Each row is a point on a tangle of strands that fork, close into loops and nearly touch. The rows are in no order.
In the rows, 128 means zero.
Points whose rows are less than 110 apart are linked; no others are. Some points are linked to none.
vin: | 120 |  91 | 118 |  94 | 144 | 159 | 110 | 124 | 134 | 121 | 131 | 123 | 127 | 110 | 130 | 123 |  83 | 158 | 135 |  90 | 110 | 131 | 151 | 138 | 137 | 108 | 127 |  96 | 130 | 109 | 163 | 117 | 141 | 143 | 139 | 136 | 108 |
kug: | 182 | 161 | 139 | 112 | 132 |  93 | 136 | 167 | 152 | 107 | 131 | 108 | 146 | 126 | 160 | 119 | 121 | 144 | 128 | 145 | 111 | 164 |  83 | 123 | 182 | 112 | 104 | 138 | 103 | 134 | 128 | 139 | 132 | 138 | 151 | 135 | 155 |
tek: |  95 | 134 | 101 | 163 | 135 | 133 | 145 | 113 | 120 | 148 | 166 | 117 | 117 | 156 | 135 | 131 | 134 | 108 | 125 | 121 | 173 | 101 | 138 | 143 | 142 | 145 | 140 | 102 |  95 | 124 | 123 | 131 | 134 |  86 | 129 | 104 |  82 |
furo: | 129 |  85 | 137 | 136 | 126 | 123 | 112 | 197 | 158 | 113 |  89 | 180 | 139 | 112 | 144 | 135 |  97 | 114 |  97 | 142 | 117 | 143 | 135 |  97 | 136 | 123 | 137 | 144 |  82 |  99 | 110 | 161 | 146 | 104 | 134 | 149 | 144 |
poni: |  76 | 147 | 143 | 110 | 137 | 150 | 129 |  75 |  94 | 142 |  96 | 122 | 124 | 108 | 106 | 126 | 132 | 144 | 148 | 128 |  99 | 155 | 125 | 119 | 123 | 127 | 104 | 123 | 179 | 124 | 138 | 112 | 130 | 170 | 114 | 125 | 106 |
pese: | 176 |  98 | 131 |  94 | 142 | 118 | 109 | 162 | 115 | 147 | 159 | 123 | 103 | 125 | 127 | 106 | 171 | 133 | 132 | 132 | 124 | 111 | 138 | 160 |  93 | 131 | 133 | 105 | 112 | 174 | 134 |  90 | 142 | 132 | 106 | 121 | 142 |
neli: |  70 | 123 | 107 | 128 | 154 | 127 |  71 | 123 | 144 | 109 |  76 | 139 | 155 | 133 | 142 | 135 | 125 | 157 | 116 | 115 | 101 | 163 | 147 | 144 | 175 | 124 | 111 | 148 | 102 |  95 | 127 | 173 | 124 | 122 | 115 | 153 | 149 |
Pov: | 117 | 118 |  99 | 140 | 140 | 147 | 149 | 101 | 128 | 152 | 185 | 119 | 110 | 135 | 141 | 128 |  86 | 116 | 110 | 103 | 158 |  99 | 145 | 147 | 150 | 140 | 137 |  77 | 104 | 114 | 149 | 128 | 143 |  93 | 144 | 111 |  80 |
viz: | 127 | 114 | 116 | 119 | 146 | 165 | 141 | 140 | 149 | 117 | 146 | 135 | 120 | 112 | 125 | 121 |  76 | 141 | 128 | 110 | 139 | 124 | 126 | 125 | 130 | 104 | 138 | 114 | 103 | 110 | 158 | 124 | 141 | 143 | 148 | 115 |  96 |
Nuv: | 140 | 122 | 148 | 116 | 134 | 127 | 108 | 129 | 123 | 111 | 113 | 121 | 133 | 113 | 115 | 169 | 149 | 128 | 154 | 131 |  93 | 159 | 115 | 138 |  98 | 130 | 106 | 167 | 147 | 147 | 126 | 145 | 106 | 155 | 114 | 129 | 144 |
leg: | 174 |  74 | 132 | 109 | 151 | 150 | 161 | 134 | 148 | 134 | 199 | 128 | 100 | 113 | 140 | 129 |  77 | 142 | 133 |  97 | 173 |  99 | 134 | 155 | 113 | 123 | 138 |  92 | 113 | 125 | 182 | 128 | 128 |  93 | 157 | 104 |  77 |
mizam: | 146 | 118 | 118 | 100 | 109 | 167 | 152 | 116 | 130 | 134 | 121 | 121 | 118 | 110 | 111 | 100 |  85 | 137 | 101 | 117 | 128 | 102 | 144 | 100 |  90 | 106 | 166 | 110 | 161 | 131 | 145 |  77 | 144 | 166 | 145 | 141 | 123 |
pesa: |  70 |  96 | 124 | 116 | 111 | 114 | 114 | 132 | 118 | 158 | 101 | 166 | 124 | 117 | 113 |  99 | 120 | 136 | 148 | 122 | 164 | 108 | 147 | 117 | 111 | 144 | 142 | 109 | 164 |  98 | 146 | 121 | 122 | 145 | 118 | 133 |  94 |
Sibed: | 174 | 119 |  94 | 110 | 136 | 147 | 146 | 143 | 124 | 126 | 165 |  94 | 110 | 150 | 137 | 106 | 131 | 137 |  97 | 102 | 121 |  99 | 154 | 142 | 125 | 102 | 166 |  90 | 100 | 151 | 131 |  85 | 151 | 110 | 138 | 126 | 136 |
Fites: | 178 | 117 | 133 | 142 | 109 | 136 | 164 | 153 | 137 | 121 | 161 | 147 | 114 | 126 | 139 | 109 | 109 | 107 | 124 | 123 | 143 | 109 | 124 |  93 | 110 | 104 | 143 | 111 | 114 | 136 | 130 | 101 | 150 | 111 | 149 | 124 | 116 |
vugi: | 100 | 105 | 141 | 113 | 144 | 126 | 100 | 138 | 123 | 136 |  80 | 147 | 131 | 139 | 103 | 117 | 186 | 159 | 155 | 137 | 132 | 129 | 140 | 153 | 110 | 115 | 126 | 146 | 146 | 128 | 118 | 125 | 102 | 121 | 109 | 128 | 157 |
lupan: |  56 | 122 | 113 | 147 | 118 | 131 |  99 |  81 |  98 | 140 |  65 | 143 | 144 | 164 | 123 | 124 | 141 | 132 | 111 | 117 | 108 | 116 | 181 | 120 | 143 | 135 | 132 | 128 | 166 |  97 | 113 | 146 | 123 | 109 | 108 | 156 | 152 |
Tol: | 199 | 155 | 149 | 122 | 123 | 109 | 161 | 119 |  94 | 127 | 176 |  93 | 108 | 135 | 139 | 118 | 168 | 114 | 138 | 142 | 111 | 130 | 102 | 128 | 118 | 129 | 121 | 117 | 132 | 183 | 119 |  84 | 142 | 120 | 117 | 105 | 137 |
Nikub: | 221 |  99 | 152 |  87 | 140 | 129 | 149 | 142 | 129 | 113 | 193 | 107 | 105 | 110 | 133 | 122 | 113 | 152 | 156 | 112 | 150 | 129 | 118 | 154 |  99 | 118 | 136 | 116 | 137 | 165 | 181 |  98 | 123 | 140 | 137 | 101 | 106 |
vubip: |  41 | 136 | 100 | 169 | 121 | 126 | 108 |  93 | 107 | 121 |  74 | 165 | 135 | 157 | 121 | 126 |  95 | 122 |  96 | 131 | 119 | 125 | 180 | 103 | 150 | 150 | 144 | 145 | 157 |  83 | 122 | 168 | 132 | 119 | 104 | 158 | 122 |
keb: |  74 | 166 | 118 | 140 | 123 | 122 | 105 | 112 | 133 | 157 | 130 | 128 | 134 | 109 | 144 | 133 |  80 | 105 | 111 | 151 | 133 | 129 | 135 | 134 | 160 | 183 | 114 | 106 | 118 |  97 | 133 | 160 | 146 | 165 | 117 | 134 | 105 |
vorek: | 186 |  92 | 151 |  99 | 145 | 161 | 152 | 113 | 141 | 128 | 197 | 124 |  97 |  86 | 133 | 131 |  75 | 138 | 144 | 112 | 146 | 117 | 114 | 146 |  97 | 115 | 121 | 101 | 119 | 139 | 180 | 111 | 135 | 124 | 145 | 106 |  82 |
vizi: | 135 | 170 | 140 | 118 | 117 | 116 | 157 | 100 | 124 | 113 | 115 |  97 | 148 | 114 | 122 | 137 | 126 | 143 | 144 | 124 | 107 | 168 |  90 | 104 | 148 | 117 | 104 | 151 | 179 | 128 | 119 | 127 | 113 | 160 | 149 | 133 | 139 |
sedi: | 122 | 122 | 125 | 154 | 102 | 136 | 121 |  98 | 114 | 116 | 118 | 124 | 143 | 139 | 132 | 174 | 122 |  98 | 115 |  99 |  98 | 123 | 164 | 110 | 119 | 132 | 124 | 138 | 156 | 121 | 106 | 157 | 116 | 112 | 121 | 154 | 149 |
temab: | 125 | 104 | 131 | 115 | 139 | 111 | 118 | 146 | 139 | 136 | 165 | 128 | 122 | 117 | 139 | 121 | 130 | 147 | 174 | 114 | 180 | 129 | 110 | 156 | 138 | 128 | 117 | 112 | 115 | 124 | 161 | 129 | 110 | 118 | 137 |  99 |  84 |
ful: | 108 | 173 | 130 | 143 | 117 | 116 | 127 | 115 | 145 | 131 | 141 | 117 | 141 | 105 | 145 | 156 |  89 | 103 | 134 | 140 | 135 | 145 |  99 | 115 | 155 | 165 |  97 | 133 | 128 | 109 | 132 | 165 | 128 | 156 | 137 | 129 | 108 |
nemi: | 110 | 164 | 161 | 138 | 106 | 121 | 152 |  99 | 106 | 152 |  99 | 133 | 132 | 124 | 112 | 113 | 165 | 106 | 134 | 169 | 107 | 135 | 113 | 103 | 122 | 140 | 112 | 124 | 146 | 126 |  90 | 113 | 129 | 116 | 116 | 134 | 149 |
vone: | 152 | 148 | 144 | 126 | 106 | 127 | 159 | 104 | 122 | 126 | 155 | 110 | 123 | 104 | 126 | 141 | 109 | 115 | 150 | 125 | 126 | 138 |  97 | 106 | 114 | 127 | 108 | 128 | 160 | 138 | 133 | 117 | 122 | 149 | 144 | 121 | 111 |
Katuk: | 106 | 144 | 127 | 136 | 132 | 136 | 120 | 107 | 135 | 106 | 128 | 126 | 138 | 100 | 135 | 167 |  99 | 125 | 154 | 114 | 113 | 163 | 112 | 116 | 136 | 137 |  95 | 155 | 131 | 110 | 151 | 176 | 113 | 143 | 131 | 132 | 100 |
Midal: | 118 | 137 | 120 | 149 | 105 | 133 | 127 | 122 | 132 | 135 | 121 | 132 | 135 | 125 | 133 | 143 |  92 |  90 |  87 | 127 | 113 | 107 | 154 | 113 | 125 | 151 | 138 | 122 | 128 | 114 | 102 | 142 | 142 | 138 | 123 | 147 | 140 |
mimiz: | 192 | 119 | 119 | 132 | 125 | 127 | 171 | 177 | 140 | 133 | 177 | 145 |  95 | 134 | 131 |  88 | 140 | 127 | 133 | 137 | 183 |  98 | 122 | 108 |  93 | 125 | 167 | 114 | 109 | 157 | 145 |  87 | 142 | 113 | 147 | 112 | 114 |
non: | 169 | 101 | 143 |  93 | 131 | 116 | 133 | 164 | 138 | 126 | 163 | 122 | 114 | 112 | 127 | 105 | 133 | 163 | 179 | 109 | 184 | 132 | 126 | 149 | 101 | 120 | 137 | 115 | 152 | 145 | 165 | 105 | 102 | 147 | 136 | 106 | 106 |
vume: | 186 | 120 | 146 | 100 | 130 | 102 | 128 | 132 |  91 | 148 | 173 | 103 | 105 | 131 | 140 | 113 | 190 | 131 | 154 | 129 | 127 | 121 | 123 | 151 | 108 | 134 | 116 | 101 | 136 | 179 | 136 |  87 | 130 | 118 | 105 | 111 | 130 |
fibu: | 147 |  88 | 122 | 137 | 133 | 139 | 150 | 148 | 139 | 153 | 193 | 150 | 100 | 116 | 137 | 132 |  97 | 109 | 118 | 117 | 184 |  88 | 136 | 134 | 112 | 138 | 148 |  90 | 100 | 129 | 146 | 120 | 146 |  92 | 147 | 109 |  68 |
meke: | 142 | 143 | 127 | 124 | 128 | 106 | 138 | 107 | 109 | 126 | 135 |  86 | 138 | 160 | 129 | 128 | 194 | 149 | 153 | 116 | 140 | 129 | 116 | 160 | 137 | 113 | 121 | 136 | 143 | 154 | 126 | 112 |  97 | 114 | 124 | 109 | 145 |
kavuf: | 114 |  97 | 135 | 122 | 103 | 126 | 133 | 140 | 120 | 161 | 127 | 165 | 112 | 107 | 108 | 105 | 133 | 106 | 133 | 134 | 157 |  94 | 144 | 107 |  74 | 143 | 147 | 108 | 150 | 126 | 128 | 102 | 131 | 138 | 119 | 130 | 103 |
vebo: | 155 | 157 | 157 | 155 | 104 | 111 | 138 | 154 | 150 | 143 | 151 | 140 | 127 | 109 | 153 | 134 | 119 |  79 | 130 | 176 | 142 | 132 |  92 |  92 | 142 | 154 | 110 | 125 |  98 | 131 | 112 | 137 | 157 | 121 | 139 | 132 | 124 |
kodus: |  83 | 143 | 124 | 132 | 138 | 130 |  91 | 108 | 132 | 106 |  87 | 132 | 157 | 107 | 144 | 159 | 120 | 129 | 131 | 114 |  85 | 176 | 137 | 110 | 154 | 136 |  91 | 156 | 124 |  96 | 137 | 185 | 122 | 123 | 115 | 159 | 139 |
mebor: | 186 | 139 | 145 | 112 | 120 | 141 | 147 | 114 | 103 | 138 | 148 | 110 | 104 | 112 | 117 | 122 | 145 | 118 | 114 | 138 |  96 | 125 | 120 | 123 |  85 | 123 | 131 | 121 | 152 | 181 | 120 |  78 | 144 | 161 | 121 | 123 | 147 |
Mekug: | 147 | 159 | 127 | 111 | 131 |  96 | 120 | 158 | 164 | 115 |  85 | 120 | 157 | 123 | 137 | 117 | 121 | 146 | 114 | 160 | 102 | 164 |  98 | 117 | 176 | 126 | 114 | 153 | 123 | 106 | 110 | 151 | 116 | 141 | 149 | 161 | 188 |
tori: | 119 | 151 | 120 | 144 | 118 | 135 | 167 |  96 | 124 | 118 | 155 | 110 | 120 | 137 | 110 | 142 | 112 | 120 | 146 | 120 | 155 | 120 | 105 | 122 | 111 | 131 | 133 | 133 | 154 | 132 | 141 | 128 | 109 | 145 | 143 | 104 |  93 |
Mam: | 165 |  93 | 165 | 100 | 118 | 110 |  86 | 144 | 105 | 144 | 115 | 142 | 126 | 103 | 149 | 130 | 166 | 115 | 139 | 132 |  69 | 143 | 148 | 119 | 121 | 125 |  94 | 110 | 123 | 141 | 114 | 121 | 144 | 107 |  99 | 152 | 170 |
vez: | 100 | 108 | 125 | 114 | 155 | 164 | 111 | 131 | 139 |  77 | 102 | 129 | 136 | 133 | 113 | 143 | 108 | 171 | 167 |  97 | 127 | 162 | 135 | 130 | 129 |  92 | 133 | 156 | 138 | 105 | 153 | 147 | 113 | 144 | 135 | 127 | 115 |
zet: | 101 | 150 | 124 | 123 | 137 | 147 | 154 | 139 | 145 | 110 | 105 | 137 | 138 | 121 | 125 |  97 |  92 | 147 | 137 | 130 | 129 | 144 | 101 | 101 | 157 |  94 | 127 | 125 | 115 |  94 | 144 | 122 | 141 | 152 | 153 | 125 | 113 |
Dufe: | 110 | 160 | 141 | 143 | 122 | 147 | 145 |  85 | 104 | 127 |  89 | 115 | 137 | 150 |  98 | 142 | 164 | 123 | 123 | 145 |  85 | 140 | 133 | 111 | 120 | 121 | 119 | 149 | 159 | 129 |  89 | 130 | 117 | 122 | 121 | 136 | 167 |
lapiz: | 142 | 169 | 136 | 169 | 119 | 100 | 145 | 114 | 143 |  94 | 122 | 105 | 160 | 165 | 141 | 153 | 164 | 129 | 132 | 135 | 137 | 145 |  97 | 137 | 165 | 118 | 121 | 170 | 109 | 133 | 102 | 159 |  98 |  96 | 133 | 117 | 151 |
muz: | 167 |  69 | 138 | 112 | 119 | 120 | 103 | 148 | 123 | 120 | 148 | 135 | 127 | 125 | 136 | 142 | 138 | 132 | 151 |  95 | 129 | 126 | 157 | 138 | 100 | 117 | 129 | 122 | 140 | 139 | 137 | 125 | 111 | 116 | 125 | 130 | 131 |
soka: | 153 | 147 | 118 | 118 | 142 | 135 | 115 | 151 | 144 | 128 | 141 | 107 | 122 | 120 | 120 | 145 | 106 | 115 |  93 | 150 |  98 | 125 | 118 | 158 | 116 | 144 | 136 | 142 | 104 | 153 | 119 | 127 | 137 | 177 | 123 | 126 | 153 |
bof: |  89 | 123 | 131 | 111 | 121 | 108 | 110 | 124 | 125 | 151 | 123 | 136 | 128 | 119 | 128 |  99 | 147 | 147 | 172 | 124 | 161 | 132 | 116 | 137 | 138 | 134 | 111 | 113 | 144 | 111 | 140 | 121 | 110 | 135 | 127 | 118 | 106 |
Subil: |  75 | 111 | 105 | 154 | 138 | 130 | 126 | 134 | 122 | 141 | 141 | 147 | 117 | 148 | 117 | 128 | 162 | 127 | 143 | 121 | 187 | 110 | 134 | 144 | 116 | 140 | 150 | 134 | 114 | 126 | 123 | 131 | 117 |  92 | 123 | 104 |  87 |
Kazi: | 121 | 132 | 130 | 115 | 143 | 177 | 109 |  92 | 114 | 116 | 119 | 105 | 136 | 101 | 131 | 173 | 114 | 114 | 100 | 111 |  47 | 147 | 159 | 132 | 122 | 125 | 105 | 125 | 121 | 135 | 124 | 138 | 154 | 148 | 107 | 146 | 141 |
Tof: | 144 |  91 | 138 |  91 | 125 | 141 | 119 | 113 | 114 | 140 | 144 | 127 | 119 | 110 | 130 | 129 | 125 | 136 | 152 |  97 | 115 | 123 | 149 | 133 | 108 | 109 | 119 |  96 | 149 | 131 | 149 | 100 | 127 | 133 | 127 | 129 | 115 |
piro: | 184 |  84 | 157 |  95 | 131 | 122 |  99 | 152 | 102 | 144 | 130 | 143 | 107 | 120 | 134 | 108 | 165 | 121 | 133 | 136 |  87 | 123 | 153 | 135 |  85 | 127 | 123 | 106 | 132 | 165 | 120 |  88 | 148 | 130 | 100 | 138 | 167 |
ton: | 127 | 128 | 132 | 125 | 140 | 133 | 118 | 136 | 122 | 138 | 143 | 120 | 123 | 126 | 139 | 122 | 143 | 109 | 116 | 130 | 110 | 124 | 133 | 146 | 143 | 121 | 121 | 104 |  82 | 132 | 110 | 115 | 154 | 114 | 108 | 119 | 131 |
Gis: |  65 | 174 | 138 | 126 | 137 | 130 | 105 |  94 | 111 | 155 | 106 | 124 | 145 | 103 | 135 | 122 | 107 | 116 | 114 | 151 |  95 | 143 | 135 | 135 | 160 | 169 |  99 | 107 | 124 | 104 | 125 | 143 | 147 | 168 | 100 | 135 | 120 |
rago: | 113 | 125 | 106 | 142 | 104 | 116 | 122 |  82 | 112 | 119 | 120 | 104 | 145 | 162 | 132 | 154 | 148 | 135 | 133 |  84 | 133 | 116 | 156 | 131 | 137 | 119 | 130 | 134 | 175 | 131 | 118 | 141 |  93 | 116 | 133 | 139 | 147 |
gizug: | 204 | 117 | 135 | 117 | 140 | 133 | 147 | 120 | 139 |  81 | 171 |  82 | 143 | 130 | 140 | 181 |  93 | 136 | 123 | 102 | 100 | 145 | 116 | 150 | 135 | 119 | 127 | 148 | 119 | 149 | 164 | 139 | 115 | 135 | 136 | 112 | 113 |
luzu: | 179 | 152 | 144 | 110 | 133 | 117 | 137 | 166 | 143 | 123 | 157 | 119 | 124 | 110 | 157 | 107 | 105 | 129 | 125 | 144 | 115 | 144 |  89 | 113 | 167 | 108 | 108 | 106 |  92 | 135 | 138 | 116 | 157 | 139 | 142 | 124 | 128 |
sozu: |  83 | 153 | 113 | 169 | 116 |  84 |  92 |  84 | 127 | 143 |  99 | 134 | 146 | 167 | 131 | 143 | 179 | 139 | 132 | 125 | 172 | 109 | 123 | 161 | 157 | 152 | 116 | 160 | 162 | 126 | 105 | 169 |  87 | 108 | 119 | 132 | 151 |
Kavi: |  63 | 140 | 116 | 158 | 132 | 108 |  98 |  98 | 116 | 147 |  74 | 156 | 128 | 171 |  95 | 137 | 183 | 141 | 131 | 149 | 154 | 104 | 136 | 148 | 128 | 146 | 129 | 162 | 166 | 120 | 102 | 161 |  89 | 102 | 108 | 133 | 154 |
bebal: | 147 | 121 | 125 | 132 | 108 | 128 | 163 | 156 | 128 | 140 | 139 | 147 | 101 | 134 | 102 |  96 | 160 | 114 | 138 | 140 | 173 |  99 | 129 | 106 |  65 | 131 | 164 | 130 | 145 | 147 | 125 |  93 | 120 | 121 | 131 | 123 | 126 |
Karu: | 136 |  55 | 132 | 127 | 120 | 116 |  95 | 193 | 144 | 132 | 121 | 183 | 127 | 105 | 143 | 135 |  98 | 114 | 107 | 118 | 134 | 123 | 151 | 116 | 113 | 131 | 141 | 123 | 109 | 112 | 117 | 143 | 142 | 116 | 132 | 144 | 123 |
Zed: |  88 | 146 | 130 | 118 | 131 | 161 | 139 |  74 | 109 | 140 | 128 | 129 | 120 | 100 | 118 | 113 |  90 | 127 | 135 | 120 | 113 | 132 | 127 | 112 | 122 | 128 | 116 | 105 | 146 | 110 | 150 | 108 | 145 | 156 | 125 | 120 |  85 |
rok: | 134 | 132 | 129 | 184 | 119 |  89 | 130 | 149 | 149 | 109 | 128 | 132 | 149 | 172 | 137 | 156 | 166 | 121 | 127 | 147 | 174 | 124 | 106 | 144 | 153 | 139 | 144 | 180 |  99 | 138 |  97 | 161 | 105 |  75 | 136 | 109 | 140 |
saz: | 132 | 149 | 166 | 145 | 107 | 118 | 144 | 133 | 131 | 154 | 129 | 145 | 115 | 111 | 122 | 116 | 144 |  88 | 142 | 184 | 134 | 130 |  90 | 100 | 114 | 151 | 116 | 127 | 111 | 134 |  98 | 114 | 151 | 124 | 126 | 125 | 127 |
vut: |  94 | 172 |  98 | 137 | 128 | 117 | 147 | 119 | 134 | 132 | 106 | 108 | 144 | 168 | 115 |  94 | 151 | 148 | 113 | 135 | 147 | 119 | 117 | 132 | 164 | 119 | 139 | 128 | 133 | 111 | 105 | 119 | 113 | 122 | 145 | 126 | 150 |
muk: | 150 |  56 | 137 | 125 | 114 | 111 |  93 | 172 | 128 | 126 | 116 | 164 | 127 | 128 | 135 | 134 | 144 | 121 | 128 | 114 | 124 | 119 | 159 | 126 |  98 | 124 | 141 | 135 | 135 | 130 | 110 | 129 | 119 | 105 | 120 | 147 | 156 |
gipa: | 182 | 131 | 121 | 114 | 146 | 145 | 123 | 136 | 147 |  91 | 157 |  85 | 144 | 117 | 161 | 176 |  87 | 128 | 102 | 105 |  74 | 150 | 129 | 143 | 155 | 118 | 114 | 134 |  94 | 139 | 142 | 152 | 139 | 133 | 132 | 137 | 135 |
Tapi: |  73 | 162 |  91 | 114 | 139 | 144 | 156 | 116 | 114 | 149 |  94 | 113 | 120 | 161 |  88 |  82 | 171 | 151 | 109 | 138 | 139 | 105 | 137 | 134 | 120 | 126 | 160 | 117 | 140 | 124 | 121 |  95 | 123 | 130 | 127 | 129 | 136 |
bibe: | 103 | 129 | 123 | 118 | 132 | 104 |  92 | 144 | 144 | 130 |  85 | 133 | 157 | 130 | 141 | 113 | 133 | 147 | 115 | 137 | 112 | 143 | 127 | 144 | 175 | 124 | 117 | 132 | 108 |  98 | 113 | 149 | 125 | 122 | 127 | 151 | 169 |
doluv: |  86 | 139 | 104 | 139 | 128 | 159 | 153 |  91 | 117 | 129 | 134 | 127 | 108 | 136 |  96 | 125 | 102 | 122 | 124 | 113 | 150 | 107 | 139 | 116 | 104 | 128 | 149 | 123 | 153 | 117 | 142 | 122 | 124 | 142 | 133 | 116 |  92 |
Zos: | 140 | 159 | 147 | 161 | 123 | 121 | 137 | 165 | 164 | 116 | 125 | 148 | 140 | 119 | 147 | 147 | 114 |  90 | 124 | 173 | 136 | 152 |  83 |  96 | 156 | 139 | 114 | 150 |  78 | 117 | 111 | 167 | 144 | 115 | 149 | 131 | 134 |
Lel: | 115 | 165 | 116 | 129 | 132 | 131 | 158 | 150 | 147 | 126 | 116 | 121 | 131 | 140 | 110 |  89 | 122 | 141 | 121 | 150 | 143 | 127 |  98 | 119 | 146 | 113 | 144 | 132 | 116 | 118 | 120 | 107 | 131 | 143 | 152 | 118 | 135 |
lir: | 105 | 117 | 116 | 173 | 134 | 111 | 134 | 155 | 137 | 128 | 139 | 140 | 130 | 163 | 120 | 145 | 169 | 120 | 132 | 140 | 197 | 110 | 113 | 143 | 124 | 143 | 157 | 159 | 102 | 138 | 105 | 146 | 115 |  82 | 135 | 101 | 110 |
bub: | 171 | 115 | 144 | 109 | 112 | 159 | 149 | 123 | 133 | 121 | 138 | 141 | 119 |  93 | 136 | 106 |  90 | 122 | 111 | 123 | 103 | 122 | 129 |  87 | 101 |  93 | 139 | 109 | 127 | 134 | 134 |  80 | 163 | 140 | 136 | 139 | 129 |
voben: | 199 | 153 | 136 | 119 | 133 | 135 | 142 | 137 | 132 | 119 | 159 | 105 | 109 | 111 | 121 | 130 | 112 | 121 |  99 | 153 | 101 | 131 | 100 | 136 |  99 | 136 | 135 | 143 | 123 | 180 | 123 |  97 | 147 | 178 | 130 | 119 | 148 |
Kon: |  79 | 111 |  95 | 136 | 123 | 131 | 112 |  92 | 105 | 136 | 102 | 128 | 132 | 166 | 120 | 124 | 154 | 149 | 134 |  91 | 144 | 111 | 168 | 132 | 132 | 117 | 140 | 117 | 164 | 114 | 129 | 131 | 106 | 112 | 122 | 137 | 131 |
rodud: | 122 | 106 | 152 | 107 | 120 |  91 | 101 | 138 | 121 | 149 | 104 | 147 | 135 | 122 | 136 |  96 | 191 | 155 | 169 | 127 | 149 | 137 | 126 | 138 | 139 | 114 | 107 | 119 | 139 | 122 | 118 | 115 | 110 | 103 | 123 | 128 | 152 |
kav: |  51 | 160 | 133 | 112 | 140 | 133 | 111 |  81 |  95 | 148 |  73 | 126 | 138 | 117 | 114 | 109 | 125 | 145 | 130 | 146 |  87 | 153 | 133 | 127 | 157 | 142 |  99 | 123 | 160 | 102 | 134 | 134 | 137 | 169 | 103 | 139 | 122 |
zuz: | 147 | 127 |  96 | 106 | 119 | 141 | 144 | 130 | 126 | 147 | 148 | 106 | 112 | 133 | 115 | 109 | 122 | 125 |  93 | 114 | 129 |  89 | 151 | 133 | 104 | 126 | 158 |  96 | 135 | 145 | 135 |  90 | 137 | 147 | 136 | 133 | 132 |
lati: | 151 | 173 | 135 | 142 | 131 | 117 | 165 | 120 | 125 | 110 | 131 |  90 | 138 | 160 | 117 | 125 | 172 | 134 | 129 | 151 | 124 | 143 |  94 | 144 | 139 | 118 | 129 | 159 | 125 | 156 | 102 | 116 | 114 | 123 | 134 | 111 | 158 |
rut: |  59 | 117 |  92 | 139 | 144 | 147 | 104 | 142 | 139 | 103 |  95 | 167 | 128 | 137 | 113 | 129 |  57 | 139 | 109 | 122 | 130 | 130 | 149 | 116 | 143 | 138 | 151 | 151 | 134 |  86 | 146 | 166 | 135 | 155 | 127 | 141 |  97 |
Vozi: | 145 | 123 | 125 | 129 | 126 | 143 | 111 | 157 | 148 | 127 | 116 | 136 | 132 | 107 | 130 | 141 |  88 | 101 |  71 | 143 |  84 | 118 | 144 | 127 | 114 | 140 | 139 | 131 |  94 | 131 | 107 | 137 | 155 | 154 | 119 | 150 | 158 |
Mubo: | 151 | 139 | 117 | 122 | 155 | 139 | 120 | 156 | 155 |  96 | 133 | 103 | 143 | 127 | 128 | 158 | 108 | 130 | 108 | 130 |  94 | 148 | 108 | 154 | 142 | 120 | 127 | 158 |  88 | 137 | 130 | 148 | 128 | 156 | 136 | 124 | 144 |
miru: | 115 | 131 | 122 | 158 | 117 |  85 | 113 |  97 | 117 | 140 | 133 | 114 | 144 | 163 | 135 | 145 | 199 | 136 | 155 | 117 | 183 | 108 | 122 | 166 | 136 | 140 | 120 | 146 | 141 | 149 | 124 | 140 |  85 |  90 | 117 | 108 | 127 |
litan: | 191 | 116 | 133 | 151 | 118 | 117 | 148 | 140 | 124 |  95 | 157 | 107 | 131 | 159 | 137 | 153 | 147 | 111 | 120 | 122 | 116 | 119 | 133 | 133 | 115 | 118 | 144 | 151 | 113 | 158 | 118 | 125 | 122 | 102 | 124 | 118 | 144 |
dus: |  55 | 125 | 129 | 131 | 149 | 132 | 101 | 101 | 110 | 140 |  48 | 161 | 130 | 160 |  85 | 110 | 195 | 169 | 145 | 147 | 137 | 118 | 143 | 139 | 120 | 116 | 134 | 151 | 160 | 112 | 119 | 135 |  98 | 102 | 102 | 130 | 151 |
Faro: | 164 | 121 | 142 | 152 | 138 | 130 | 133 | 193 | 159 | 102 | 119 | 161 | 129 | 120 | 146 | 142 | 113 |  99 | 107 | 164 | 111 | 153 | 106 |  99 | 136 | 120 | 126 | 150 |  59 | 129 | 105 | 159 | 156 |  98 | 135 | 136 | 153 |
Sove: |  58 | 142 | 106 | 165 | 124 | 131 | 113 | 126 | 134 | 115 |  84 | 161 | 144 | 130 | 134 | 135 |  74 | 116 |  93 | 131 | 116 | 136 | 156 |  96 | 164 | 150 | 134 | 146 | 121 |  78 | 122 | 182 | 138 | 127 | 120 | 159 | 119 |

A fork is a point with three links, a tip a point with one. Leave the first point through the second and follow the links. Name the first fork or tip that comes.
rok; lir | bof
keb; Gis | vizi
zet; viz | Dufe
rut; Sove | soka
Gis; keb | luzu

A tip is a point with one link. Name the tips that can be reached along the links from each point below, in the order of the rows.
non | Sibed
Mekug | vizi, luzu
lupan | Mam, gizug, rut
muz | Dufe, Tapi
